Points, in no order, along strands that fork and pass close to each other.
In the rows, zero is written as 128.
Two points are linked if the straight distance between their rows is under 111. Some points are linked to none.
(1013): [109 123 142 203 108 125 131 137 173  94 133 147 127  79 100 116 150 131
 182 125 101 124  81 131  69  89 145  92 184 169  84 126  93 147 100 105
 153 219 152]
(380): [167 102 144 198 127 154  77 156 116  87  96 104  88  94 133 126 132 108
 144 139 111  53 116 152 135 123 180  88 154 170  84 137  95 131 112 115
 147 157 157]
(126): [123 110  73  57 139 106 169 130 144 134 179 157 119 201 116 114  97 130
 132  54 163 160 110 145 122 121  95 156 138 133 129  99 145  65 141 137
 110  91 143]
(605): [176 116 156 180 156 128  65 110 114 120 113  83 130  96 139 151 195 153
 123 127 123  60 134 149 127 120 140  85 110 135 133 159  84 141 130 117
 152 122 114]
(1318): [137 134 168 153 104 106 133 159 140 123 151 136 182 115 156 141 184 134
 143 135 141 126 108 110 123 110  95 122 121 170 152 148 125 135  90  95
 122 118 153]
(64): [124 100 130 130 151 151 143 124 101 103  69 102  56 166 113 127  87 116
 148 133 141 102 107 134 138 174 176 115 138 126  88 109 110 104 165 158
 113 108 143]
(476): [167 114 102 129 174 119  65  71 115 131 170 101 122 121 124 161 175 162
 121  78 140  95 150 143  92 118 104  99 123 101 130 136  90 108 164 130
 157 104  82]
(697): [124 122 160 177 102 129 163 130 106 132  54 110 129 162 104 102 119  96
 180 134  96 129  83 147 121 180 171 100 188 155 102 110  99 142 138 134
 137 134 150]
(292): [120 131 169 190 114  91 109 142 164 136 139 136 195  75 158 128 210 149
 125 157 120 147 117 123 108  81 113 126  87 147 168 152 144 190  83 102
 139 183 138]
(773): [112 132 155 152  99 108 186 128 121 163  63 139 140 168  89 107 104  97
 166 143  94 152  92 121 111 174 170 127 185 138 131 112 123 151 131 142
 125 142 134]
(761): [111 129  92  81 153 175 139 146 138 108 145 141  95 134 155 135  77 128
 102 138 134 135 158 114 138 100 123 135  99 104 128 136 139 107 110 127
 112 118 123]
(648): [110 114  95 103 162 172 147 157 138  92 140 140  66 135 150 137  56 123
 123 149 131 126 147 113 127 105 149 120 104 129 104 129 128  98 113 135
 102 123 140]
(73): [115 154 177 129  90  38 150  93 122 180 135  87 219 111  95 121 177 147
 113 109 124 159 109 141 103 172 137 143 119 111 176 147 137 158 142 132
 181  95  92]
(1207): [141 146 147 108 117 125 115 147  71 153 101 142 142 124 132 124 139 104
  99 217 149 161 158  96 206 155 108 174  85 108 169 136 206 161 113 134
  96 118 159]
(1513): [137 106  55  75 159 127 155 123 154 113 187 148  98 185 125 130  91 137
 144  64 150 149 121 137 112 103  90 135 135 137 109 104 126  62 146 129
 106 105 143]
(951): [109 132 121  90 128 120  90  59 138 163 120  98 148 109  99 122 148 144
  85 113 116 160 156 151  99 147 115 149 113  66 170 140 109 140 160 138
 171 125  63]
(732): [110 129 119  52 108  99 184 137 118 157 142 165 141 181 103 108 101 113
 108  89 170 156 115 130 141 164 125 189 127 112 155 110 176 104 133 167
 111  68 144]
(1045): [151 115 145 166 127 140 106 165 136  90 138 136 117 101 150 143 147 121
 148 143 140  85 111 119 123  99 120  98 135 177 115 140  98 122  89 104
 111 137 167]
(760): [119 150 162 126  91  86 174 117 106 186  77 157 175 147  83 110 113  94
 125 162 106 162 126 120 138 189 162 164 158 106 159 136 167 172 124 164
 134 128 124]
(921): [ 73 134 108  75 140 165 121  65 126 172  98 123 114 128  74 102  88 133
  97 109  97 152 160 144 100 163 129 142 140  38 148 130 130 133 157 145
 154 126  52]
(1036): [139 115 108 119 176 155  77  61  99 126 113 101  83 118  97 153 119 141
 118 102 117  99 154 147  92 151 153 108 144  75 108 142  91 121 176 133
 164 123  65]
(1296): [112 155 104  55 108 127 134 163 154 147 145 164 172 124 142 120 117 121
  74 158 127 168 167 114 157 108  93 188  92 110 165 137 190 141  89 133
  98 110 134]
(527): [131 136 141 167 136 140 103  89 132 138  81 123 119 110 108 136 137 127
 131 142  84 124 127 135  99 119 159 113 135 111 122 161  95 158 138 126
 168 176  84]
(1391): [ 77 150 102  58 110 151 177 145 159 149 127 172 139 142 110 100  60 120
  86 149 113 187 154 114 146 137 136 189 125  80 143 129 200 131  99 166
 105 120 128]
(93): [139 130 132 154 140 155  92 175 128  99 143 153  98  86 172 150 109 115
 115 172 133  85 158 113 138  72 130 111  94 144 116 138 123 148  81 101
  91 157 148]
(113): [103 128 116 138 108 137 148 182 187  86 169 180  96  89 150 137  95 113
 146 156 128 150 130 114 103  65 126 122 128 160  94 105 119 133  76  96
  98 189 169]
(1656): [133 128 168 185 110 122 119 164 134  99 140 124 167  95 153 138 186 131
 161 135 133 103  90 123 119 111 114  99 145 176 131 149 107 142  79  93
 133 136 173]
(1239): [150 112 105 107 169 130  74  63  98 127 145 105  97 132 110 153 143 142
 125  78 143 105 143 148  93 148 124 113 142  82 120 131  94 107 177 136
 160 107  75]
(1431): [165 145 179 191 104 132  98 127  71 125  54  77 154 127 150 118 182  97
 140 154 138 108 115 147 196 189 146 107 119 126 119 125 129 162 148 124
 155 113 138]
(1600): [112 115  93  52 141 137 136 122 111 131 144 138 105 177 131 123 103 125
 101  89 167 130 134 132 142 133 100 161 107  87 150 118 144  87 140 140
 112  78 123]
(1124): [132 131 127 100 103 107 161 185 155 123 181 169 167 152 159 128 146 123
 132 118 155 136 123 101 129  87  67 140 125 185 144 129 144  97  86 105
  81 102 166]
(453): [115 142 120 103 119 107 119  65 168 162 134 108 176 109  81 119 169 165
  98 100 102 178 148 141  89 127 112 147 134  86 159 136 119 146 162 137
 178 147  62]
(1408): [132 132 136 118 120  96 157  86 131 154 144 122 152 154  92 136 155 147
 152  70 124 157  99 133  81 161 122 124 175 119 126 130 108 114 160 121
 168 113  91]
(1268): [159 122  70 103 135 130 140 106 188 104 206 144 143 146 112 141 143 168
 154  62 126 157 127 122  90  87  76 123 159 138  99 112 124  99 152 129
 140 144 109]
(1674): [105 129  79  78 116 135 190 173 213 104 173 174 110 140 125 112  74 139
 139 121 112 193 122 111 106  83 113 150 154 150  97  99 134  99 121 130
 102 157 138]
(998): [116 108 101  66 132  87 186 142 118 140 172 154 123 213 118 112  97 124
 148  55 185 150  95 144 135 139 105 161 127 153 141  90 149  64 142 139
 100  73 166]
(197): [147 142 162 201  72 118 127 135  67 161  43 129 144 129 139 102 136  78
 156 192  92 147 103 129 165 166 160 132 158 121 118 121 167 186 116 150
 145 183 150]
(71): [149 114 140 171 138 153  81 188 113  94 139 141  86  87 168 143 114 113
 119 177 140  43 159 110 154  80 135  99 108 167 105 130 119 136  79 101
  70 147 168]
(1633): [122 138 119 166 158 160  94  79 122 135  83 121  91 105  96 137 104 130
 132 135  65 103 143 134  93 110 175  99 144 102 103 158 101 153 148 125
 169 189  67]
(1100): [158 126  80 102 151 119 107 113 154 132 197 132 151 153 136 141 167 162
 115  71 141 121 147 130 113  78  56 119 119 122 140 131 114  92 134 115
 123 109 109]
(853): [133 127 145 127 136 109  81  56 111 154 103  82 145 110 108 135 177 141
 102 120 125 136 136 153 100 153 137 125 108  81 167 148  88 146 165 131
 177 124  72]
(743): [124 140 110 137 158 148  79  85 173 128 143 104 147  67 139 133 153 172
  75 134  90 145 172 137 116  73 119 125  73  94 164 158 113 170 134 126
 154 171  78]
(861): [143 137 165 228  70 136 121 142  66 140  30 112 137 133 139  85 137  66
 166 172  86 128  96 149 163 168 164 107 171 138  97 110 149 180 127 149
 154 177 156]
(931): [113 113 155  89 122  98 173 115  79 155 108 119 118 188 111 110 114 116
 142  79 184 130  85 135 140 202 146 154 151 111 140  95 135 106 171 157
 127  73 135]
(903): [105 151 144 154  94 114 169 122 193 141 118 168 160 104  84 107 144 141
 149 130  69 171 120 107  83  78 133 140 165 123 134 124 131 174 131 125
 158 221  84]
(1048): [134 131 177 147 122  72  96 107  97 154 143  64 199 122 163 136 216 158
 109 124 151  99 135 128 137 119  89 104  85 132 179 147 110 128 140 109
 115  79 122]
(810): [179 101 157 217 142 151  59 156 117  93 119  98 110  78 138 128 177 136
 129 129 115  24 127 147 135 104 162  82 147 171 103 148  91 139  96 105
 147 147 160]
(1016): [ 70 139 109  71 115 139 197 135 156 157 114 168 123 167  82  96  52 117
 101 128 109 182 140 117 122 150 150 181 148  88 144 115 180 124 122 177
 101 112 130]
(1559): [142 140 169 136 104 102 107  94  86 155  80  96 169 126 131 132 171 114
 111 164 135 135 133 136 160 177 142 143  98 103 167 139 127 163 141 135
 154 115 115]
(1095): [147 123 150 139 139  92  96 113  99 145 166  97 165 139 158 141 201 156
 118 101 157  76 143 132 140  99  67  95  98 140 153 150  93 100 136 112
 104  75 116]
(999): [172  91 102 129 168 118 105  96  89 107 159 104  84 160 119 148 125 133
 172  60 164  79 106 155 109 159 127  89 159 146  97 105  93  67 173 129
 130  87 129]
(262): [147 126 166 127 118 111 133 118  83 132 111  95 138 158 144 137 161 121
 150 100 163 101  89 139 155 185 126 113 135 127 135 116 106 114 157 115
 141  73 127]
(858): [144 133 119 138 160 143  83 104 155 124 144 117 126  90 140 149 156 160
  94 130 109 119 161 130 112  81 116 117  92 110 146 161 100 150 127 120
 149 144  91]
(1147): [164  87 115 146 159 124 121 123 100  93 141  93  81 151 123 138 126 134
 180  78 152  69  93 158 125 169 136  82 165 183  84 106  83  65 162 126
 125  81 161]
(1500): [ 99 146 122 125 145 186 101 134  99 128 119 146 111  92 173 136  79 113
  94 192 112 134 177 122 161 104 147 133  70  92 142 150 162 158  90 128
 125 167 112]
(1322): [139 139 153 163 102 128 116 116  78 156  56 129 135 127 135 122 125  87
 129 204 105 146 123 122 170 162 154 153 122 104 138 140 160 177 121 146
 138 164 132]
(179): [124 119 151 156 105 111 170 134 136 108 144 111 147 137 121 127 137 134
 188  95 124 138  62 135 101 156 126 101 187 187 108 129  96 104 125 104
 148 108 166]
(129): [153 106 100 140 141 113 143 103 148 105 196 129 129 150 112 148 136 150
 187  56 140 133  90 130  82 125  95  92 175 182  94 117 100  76 146 115
 140 110 143]
(800): [119 152 107  72 110 100 109 122 171 157 152 118 204 108 139 118 169 153
  53 132 127 158 167 133 134  93  77 169  75 114 191 138 150 139 114 131
 117 112 112]
(1494): [154 119 154 168 115 145 106 167 113  92 103 129 116 115 155 135 136  99
 150 168 140  95 109 125 152 127 139 106 129 166 109 127 118 135 101 113
 109 136 174]
(1078): [126 141 172 137 110  55 119 108 119 167 150  70 221 114 142 135 207 159
 107 118 140 139 122 131 117 133 107 125  82 130 193 149 132 142 132 108
 145  84 116]
(1113): [136 135 153 146 129 117  89 149 130 133 136 136 167 105 174 141 181 140
  92 171 133 117 164 110 140  76  85 130  75 141 167 157 128 160  95 110
  90 135 136]
(1543): [172 137 163 214 111 152  67 132  67 121  39  91 123 112 157 119 161  87
 129 176 119  89 126 155 200 160 161 109 114 125 104 130 142 172 140 140
 156 149 135]
(1572): [115 127 143 176 110 125 153 134 161 111 111 143 124 119  99 115 123 119
 183 126  95 146  83 125  75 122 153  99 188 173  91 123  86 132 117 116
 138 179 141]
(980): [127 128 160 137 104  97 175 111 122 144 119 113 153 156 105 126 139 132
 174  89 122 144  75 138 100 177 141 115 185 147 119 131 105 121 143 113
 152 104 126]
(491): [ 66 135  98  63 122 117 213 128 162 172 117 164 118 185  57  88  56 125
 113  90 107 176 124 125  98 152 149 174 174 100 142  92 165 113 147 187
 100 104 130]
(1354): [ 88 109 101  99 152 105 202 107 146 162 124 140  90 204  70 111  80 137
 179  80 113 170 103 134  69 163 143 139 191 147 109  74 112  93 179 166
 110 109 141]
(684): [156 125 153 156 149 120  66  78 109 136  99  78 134 103 132 151 181 145
 108 135 123  98 137 154 121 136 145 106  96 101 152 159  85 150 151 128
 166 127  91]
(730): [163 136 155 204 123 148  46 125  68 130  55 102 113  89 172 133 145 102
 112 195 102  83 137 144 186 130 162 119  87 117 119 144 146 183 127 137
 149 176 131]
(65): [104 130 108 104 101 131 174 187 200  95 170 184 112 112 147 125  89 115
 139 145 128 180 128 106 107  72 114 145 135 154 106 102 136 123  85 109
  95 168 159]
(204): [120 152 110 114 122 145 129 165 203 106 178 162 149  83 161 131 144 162
  96 137 110 156 155 113 121  43  89 144 101 119 138 129 137 160  94 103
 119 189 115]
(805): [134 108  36  86 179 152 134 110 156  99 191 136  76 159 124 138  68 149
 143  74 133 135 146 134 102 104 111 119 140 122  82 107 123  70 156 139
 112 115 119]
(1276): [137 132 146 108 134 141 108 135  77 126  97 121 125 147 152 141 148 107
 108 166 176 103 145 100 195 154 107 143  85 110 149 125 155 126 142 131
  90  84 144]
(624): [110 130  93  89 129 145 177 133 184 120 145 160 109 144 108 119  84 133
 131 116 107 180 129 117  98 103 126 141 159 127 107 118 127 112 137 134
 122 148 112]
(193): [171 104 109 150 155 118 113 129 118 103 192 116 119 142 136 149 154 142
 164  78 153  66 116 128 120 106  81  77 149 185 111 134  90  67 122 109
 107  89 151]
(988): [123 119  99 123 186 184  98  79 102 118 115 105  62 110 103 148  74 141
 117 120 103  92 170 141 106 137 179  97 134  87  93 151 109 114 159 132
 153 137  71]
(1381): [183 104 144 194 165 138  65 130 134 111 148 100 118  83 130 149 187 167
 134 114 118  42 134 134 109  99 135  80 137 160 114 159  86 133 109 109
 145 130 134]
(91): [158 139 142 188 125 161  68 168  60 113  79 126  92  96 173 132 118  90
 125 217 136  93 139 114 209 123 145 122  96 128 104 120 179 166 111 123
  98 169 170]
(658): [153 157 164 119 101  95 134 148  67 162  98 131 167 131 122 117 157 105
 116 198 159 159 134 103 211 189 118 167 104 124 164 128 203 162 125 135
 108 101 162]
(168): [ 93 126 129  95 146 186 127 114  84 113  94 121  83 142 139 129  75 116
  94 162 155 122 155 108 178 160 142 150  77  65 140 128 172 115 128 155
 108  99 128]
(750): [150  84  77 119 191 151 112 110 117  95 151 110  38 139 116 150  73 143
 147  99 133  81 148 134 103 136 159  97 143 138  74 122 104  72 164 141
 121 103 123]
(1107): [153 107  65 114 179 156 119 121 151  93 179 127  63 130 125 149  80 145
 144  96 126 106 149 124  98 103 131 100 139 146  83 127 108  81 144 130
 116 119 122]
(347): [116 145 128 111 117  99 145  67 149 168 129 125 170 134  64 121 163 153
 124  85 103 169 127 133  73 149 123 139 167  93 143 130 113 141 169 136
 178 137  62]
(567): [103 133 126 136 144 181 120 139  98 113 101 140  87 114 159 138  65 104
 119 189 117 127 152 115 156 116 168 125  93 103 117 142 157 140 104 136
 118 161 124]
(891): [102 154 122 146 120 147 118 151 181 113 162 169 134  60 169 133 127 149
  97 151  98 153 159 121 125  44 120 135  87 107 134 129 141 184  86 104
 128 221 110]
(1081): [142 117 163 163 110 138 155 142  91 107  74  86 116 161 134 112 133 104
 170 114 150 109  81 153 167 202 155  99 163 160  96 100 107 121 159 130
 131  84 163]
(1359): [122 153  89  73 123 119 116 132 196 142 171 127 186 106 141 123 163 172
  69 115 113 157 156 129 130  72  70 161  92 107 165 137 139 135 118 124
 124 138 103]
(1182): [111 148 119 164 141 163 101 141 160 110 161 163 102  55 165 140 110 145
 101 147  90 119 161 128 118  50 148 110  90 116 113 140 126 178  93 105
 142 223 102]
(900): [150  98 132 184 134 155  80 195 118  79 126 119  67  84 152 130 100 103
 133 169 134  35 142 129 152 104 169  97 131 186  81 111 109 118  84 104
  95 153 190]
(1011): [163 130 153 187 118 156  89 173  83  95  76 118 108 114 162 122 135  87
 142 191 149  89 123 124 196 142 141 105 121 155  98 111 148 146 112 121
  98 137 183]
(1189): [114 157 180 114  83  32 174 117 108 180 140 108 212 128  94 121 144 134
 126  96 128 152  95 136 121 197 137 151 139 120 160 138 146 157 142 136
 171  68 106]
(101): [144  99  88 137 185 166 102  98 116 106 122 103  46 124 100 148  72 144
 142 113 107  80 158 136  94 138 190  91 156 122  68 134 103  94 165 135
 138 129 100]
(1303): [111 133 162 187  98 104 126 145 181 125 140 164 169  74 144 125 189 139
 141 148 116 150 107 121  97  73 120 135 114 142 140 140 140 189  83 103
 149 212 134]
(88): [120 142  99  54 113 117 136 157 143 146 157 156 170 155 148 123 138 127
  82 123 148 140 157 116 155 100  70 173  93 121 162 133 166 106 105 126
  89  85 136]
(1172): [105 137  73  95 154 177 156 123 176 105 157 146  93 117 117 123  66 152
 131 116  94 167 154 116  97  86 137 118 152 113  86 120 122 112 143 131
 129 169  94]
(312): [ 79 135 120  77 123 134  98  54 138 184 104 106 143 108  74  95 117 137
  79 112  99 161 163 153  97 167 119 153 123  43 167 131 122 145 161 146
 165 131  49]
(23): [137 148  91  87 124 132 132 159 205 120 188 150 166 113 152 130 158 171
  92 112 115 148 148 113 125  50  60 146 111 126 143 129 135 129 110 112
 113 154 116]
(944): [117 145  80 115 161 190 129 120 166 103 163 142  96  87 123 130  79 159
 121 120  86 140 169 122 103  78 144 105 136 106  90 137 118 133 137 126
 144 184  78]
(1145): [111  98  97 129 144 132 153 172 172  86 157 156  69 132 129 129  79 123
 171 140 128 142 111 123  93 115 130 119 148 192  81 106  91  88 117 131
 102 138 177]
(80): [149 112 152 168 118 139 136 148 105  86  99  92 115 135 137 121 138 110
 173 119 139  92  83 152 150 172 147  87 163 182  92 116  90 107 138 119
 133  96 176]
(1234): [104 145 100  94 155 189 118 134 141 120 144 142 110 102 160 135  85 132
  87 151 113 136 176 125 143  95 125 131  87  92 138 149 138 133 103 123
 125 144 101]
(334): [105  98  80  92 157 110 179 100 145 137 157 141  89 199  88 120  80 143
 178  60 133 167 105 143  74 149 122 137 178 148  92  82 113  74 180 157
 115 111 137]
(794): [123 146 189 117  93  38 138 110  74 172 130  70 202 131 126 127 162 134
 125  95 152 127  92 137 149 206 126 146 124 105 169 123 136 147 162 116
 166  53 108]
(55): [171 110 107 146 152 126 115 114 143 104 181 121 117 130 125 155 151 151
 167  78 140  98 112 128  93 113 102  85 156 167 105 136  94  87 133 115
 137 110 136]
(1316): [125 121 108 154 133 147 120 176 179  80 179 161  80  69 141 140 101 132
 140 140 128 106 139 117  99  58 131  99 129 167  88 115 104 130  81  93
 103 182 162]
(1392): [132 141 156 137 109 116  97  97  95 159  78 117 157 111 138 133 146 106
 101 195 118 151 149 126 163 154 137 163  85  98 172 151 151 176 124 139
 143 143 118]
(1491): [ 76 139 129 138 110 135 179 131 116 168  66 162 113 158  94 106  49  86
 135 186  81 167 128  99 129 148 176 153 156  95 146 111 179 157 114 168
 104 163 130]
(1591): [116 137 113 171 159 178  99 136 132 116 150 147  76  58 148 136  74 137
 109 148  89  89 167 131 115  71 191  93 109 127  89 143 124 153 100 108
 152 222  93]
(1530): [167 122 108 137 167 138  83 106 143 119 163 117 115 107 132 160 163 161
 113 105 127  93 151 128 108  88 104 103 112 125 129 154  93 123 136 120
 141 117  98]
(267): [114 133 142 126 140 167 134 117  70 115  60 117  81 156 123 125  94 105
 112 176 169 132 133  98 201 189 154 158  97  78 127 111 183 127 147 165
  98 106 151]
(226): [134 136 146 126 106 103 145 169 157 130 175 153 186 128 160 134 180 141
 128 122 143 132 127 104 122  84  66 132 117 171 155 145 134 121  89  98
 103 112 149]
(1117): [102 153 110 114 132 157 111  87 178 139 131 123 150  78 123 116 126 161
  87 138  76 169 166 136 116  88 121 146 102  83 152 152 126 167 135 128
 166 189  67]
(1249): [132 109 106 112 135 105 171 104 140 129 164 136 115 173 104 134 115 140
 179  65 137 159  90 137  83 150 117 114 177 163 100 109 106  81 159 129
 131 109 134]
(977): [ 94 125 109  84 139 151 145  83 122 152 101 133 100 155  83 118  89 123
 112 106 116 150 136 134 103 156 141 145 149  68 134 127 124 120 157 148
 140 116  84]
(468): [130 133 108  92 110 126 161 183 185 109 174 176 139 133 156 129 120 124
 125 127 141 159 127 103 117  76  89 147 128 160 129 118 139 111  89 110
  96 133 152]
(1153): [103 125 157 194  94 115 141 147 186 102 154 168 152  68 123 122 178 137
 167 134 123 142  86 123  82  71 126 116 150 158 111 132 119 169  85  96
 150 220 155]
(1365): [135 142 161 109  97  85 154 125 123 153 138 126 181 142 127 136 166 129
 128 116 140 148 110 125 128 157 118 146 121 138 160 141 135 132 124 117
 146  91 124]
(882): [157 140 175 161 116 123 108 129  76 123  79  77 146 137 151 133 182 111
 141 133 164  88 108 141 189 190 132 105 119 127 126 117 117 137 156 116
 138  81 134]
(1406): [121 135 156 186 102 118 148 119 145 134  82 137 142 125 100 112 141 119
 173 131  83 140  86 128  84 128 156 104 179 147 109 137  99 152 115 118
 156 185 121]
(537): [145 128 124 103 136 103 111 113 122 142 164 119 159 145 144 145 182 146
 109  94 152 114 140 132 123 108  76 123 100 121 162 141 109 103 135 113
 129  89 108]
(1185): [116 119 152 187 103 118 151 151 129  81 156  94 161 108 130 129 155 139
 192  95 119 116  52 137 108 138 118  91 195 198 105 135  88 111 105  90
 151 107 190]
(1085): [132 137 149 159 115 123 137 115 154 133 105 139 143 117 112 132 150 127
 147 136 102 147 110 123  94 117 144 125 147 134 127 154 107 153 120 120
 160 171 107]
(444): [122 130 117 168 165 178  95 114 115 121 107 125  68  88 125 137  70 128
 124 148  79  87 155 134 111 102 200  91 130 120  86 153 116 138 128 121
 159 198  86]
(1135): [120 112 139  77 133  93 133 103  74 156 140 117 130 175 114 118 133 122
 127  65 184 128  96 144 131 180 120 153 139  97 157 105 123  97 173 138
 148  76 101]
(173): [156 102 125 149 142 126 120 157 113  98 172 126 114 137 150 136 147 127
 152 108 161  47 121 117 143 100  83  82 142 201 113 135  91  70 113 112
  72  86 172]
(654): [130 103  92 143 151 147 127 170 172  79 176 147  61  93 132 140  80 131
 154 136 124 108 133 118  92  86 138 101 142 184  76 115  94  97 104 112
 106 155 162]
(1505): [121 120 154 115 124 125 171 127  87 132  79 113 102 183 123 115 114 106
 139 126 184 131  93 120 174 205 157 149 136 121 123  91 151 115 163 157
 104  83 163]
(952): [ 97 103 111 123 135 138 154 195 153  80 146 161  65 127 155 130  63 108
 159 173 137 138 123 112 122 110 139 129 116 173  90  98 119 102  94 128
  78 137 190]
(291): [113 122 128 153 139 168 121 137 104 106  80 129  74 124 137 133  62 102
 134 179 108 112 131 126 139 124 184 115 120 119  93 138 132 135 118 139
 121 164 128]
(1374): [101 155 105 112 133 170 136 116 173 125 138 149 124  91 126 123 100 144
 107 139  79 166 159 122 116  79 132 135 124  95 122 142 127 155 127 121
 152 193  77]
(1525): [119 138 120  82 126 122  91 109 133 151 131 115 164 115 147 132 155 134
  65 144 133 138 175 130 141 109  90 157  69  98 187 144 133 137 122 126
 119 101 111]
(513): [138 145 100  76 107  95 162 134 185 140 191 149 186 146 112 129 162 158
 116  73 132 169 121 130 114  97  74 154 136 137 143 124 147 106 126 124
 145 120 110]
(14): [132 127 158 199  94 142 147 133  80 143  15 106 120 168 113  88 113  74
 167 159  93 122  95 144 155 186 180 106 175 132  98  96 132 160 148 158
 135 150 148]
(1350): [120 146 134  81  98  93 155 118 147 164 133 146 178 135 106 122 143 122
  98 121 133 166 132 130 120 149 119 173 123 112 164 138 149 136 124 145
 148 101 106]
(1265): [117 134 156 129  97  96 199 127 136 157 105 143 151 163  92 118 114 117
 162 115 115 160  85 125 102 174 154 135 184 153 129 122 123 129 134 132
 135 119 133]
(8): [115 135 129  75 121 138 112 115 111 149 112 130 144 131 137 129 127 114
  82 162 144 143 164 119 162 146 110 172  80  84 174 137 159 141 123 139
 120  94 119]
(274): [131 146 137 107  94  92 181 142 184 138 169 154 186 128 110 124 158 146
 134  97 125 174 105 116 100 111 104 150 146 153 141 135 144 125 115 117
 151 129 114]
(525): [134 147 188 137  93  79 135 106  76 164  91  86 187 135 127 125 168 117
 129 137 146 133 109 139 167 212 145 141 123 103 157 126 136 159 153 128
 160  85 115]
(225): [ 84 130 123  65 131 175 109 109  96 143 112 124 115 131 134 115  90 119
  77 154 149 137 175 120 174 166 115 168  66  48 166 131 183 121 122 152
 117  88 116]
(1042): [161 140 152 181 140 157  50 144  68 125  77 110 115  91 175 144 145 107
 104 209 127  79 159 121 206 121 136 119  74 121 132 139 155 173 122 124
 106 152 143]
(108): [140 126 144 124 135 154 123 135  82 114  76 117  97 155 144 137 125  99
 122 171 175 108 126 105 196 170 137 141 101 112 126 114 159 126 142 140
  97  94 153]
(867): [115 114 127  71 114  93 197 149 116 141 146 156 126 196 125 117  99 117
 140  89 178 149  99 125 145 159 124 168 127 155 144  97 164  84 134 153
  96  68 177]
(943): [135 133 169 180 126 102  80 138 133 136 128 122 181  84 175 137 203 143
 102 177 124 125 145 118 131  82 104 122  70 143 175 156 132 183  89 110
 108 156 144]
(1518): [144 137  62  70 131 102 117 116 168 143 210 136 179 160 121 126 164 171
 110  52 141 145 136 139 124  85  49 148 126 110 139 114 135  88 138 121
 130 118 104]
(1159): [150  98 137 175 133 139 130 147 103  76 123  73 102 131 131 119 139 121
 180  92 136  70  84 164 143 175 146  75 181 203  79 109  78  83 152 117
 139  80 184]
(594): [124 146 166 139 103  62 132  94 149 167 129  89 218 102 117 124 195 152
 101 133 123 166 125 134 107 136 133 140  93 123 187 155 139 167 124 125
 169 122 101]
(1301): [145 112 132  95 141 109 121 101  84 134 139 113 117 166 126 139 145 128
 142  75 172 112 101 144 123 164 116 122 136 107 138 116 102  94 168 124
 144  81 109]
(358): [118  99 110 116 154 154 142 185 128  79 137 140  60 146 159 137  69 114
 141 163 154 105 130 104 146 114 132 122 100 162 103 107 129  87 113 137
  71 107 183]
(1569): [145 147 164 131  97 101 126 158 106 142 120 151 172 119 151 137 161 109
 126 188 135 158 139 106 158 132 112 158 103 145 166 141 171 165  90 115
 108 133 160]
(1072): [125 128  83  55 128 130 142 151 138 132 166 154 135 175 147 125 114 126
  99  99 155 131 145 121 146  96  77 158 102 118 149 124 152  85 115 128
  91  84 137]
(822): [140 115 138 176 129 153 102 139 114 105  77 121  81 115 131 129  96 102
 144 160 101  91 115 142 126 124 184 100 145 141  85 138 106 140 123 129
 138 167 134]
(1429): [ 75 126 116  88 138  96 221 120 145 189 106 151 112 201  44  98  72 127
 148  83 113 164 107 127  77 172 159 153 192 124 144  72 139 116 169 181
 105 103 139]
(364): [111 144 120  48 100  81 166 125 131 172 151 162 177 152  88 105 119 124
  91  83 148 164 118 145 125 163 116 183 131 102 161 122 163 119 134 164
 138  76 110]
(459): [119 117  89  68 143 136 139  96 128 137 145 136 100 165 108 126 103 133
 119  81 143 150 128 138 107 139 115 148 142  89 129 119 126  93 157 142
 135 102 102]
(783): [101 153 113  74 104 132 159 160 144 147 132 179 154 128 125 111  84 107
  89 173 121 189 156 110 156 131 128 192 113  99 150 136 207 151  87 153
 104 124 138]
(962): [139 134 140 127 131 142 103 161 125 118 134 150 131 114 173 149 137 117
 106 172 137 113 159 102 146  84 102 131  90 137 144 144 131 146  93 110
  89 128 142]
(772): [130 122 163 149 116 134 166 129  86 126  58  94 110 177 128 107 126 101
 155 126 168 124  87 138 176 217 163 125 153 131 102  92 129 127 169 151
 118  88 159]
(83): [125 140 140 102 139 154  98 137  69 134  96 124 120 132 151 131 135 108
  91 199 168 118 171  91 212 144  99 156  65  96 155 131 187 140 130 133
  76  91 148]
(883): [161  94 120 167 151 154  92 166 129  83 127 113  60  98 134 137  98 118
 141 147 125  53 135 129 131 117 172  92 141 178  83 129  94 107 110 112
 118 138 161]

Follow the links from the first point to the second, and from the first to the third. Name the last point that the two ways share.
(291); (1153); (491) => (380)
(1239); (952); (1045) => (65)
(459); (900); (14) => (951)
(822); (1072); (1408) => (951)
(1322); (900); (567) => (380)
(1318); (988); (1234) => (65)
(1078); (1185); (951) => (980)
(14); (1185); (347) => (980)

A fork is a point with three links, a tip a point with one. Leave the first point through the second and follow the links. Name the first fork or tip that comes.
(794); (1189) => (274)
(527); (1633) => (658)
(1530); (858) => (65)
(1249); (334) => (951)
(101); (750) => (1365)
(358); (648) => (380)
(1042); (730) => (999)
(1100); (537) => (980)
(1429); (1354) => (173)

A fork is a point with three links. Follow the links from the first point to the second and name the forks in between, in order.
(1189); (1408) => (980)
(810); (197) => (951), (980)
(476); (761) => (65)
(1381); (1354) => (951)
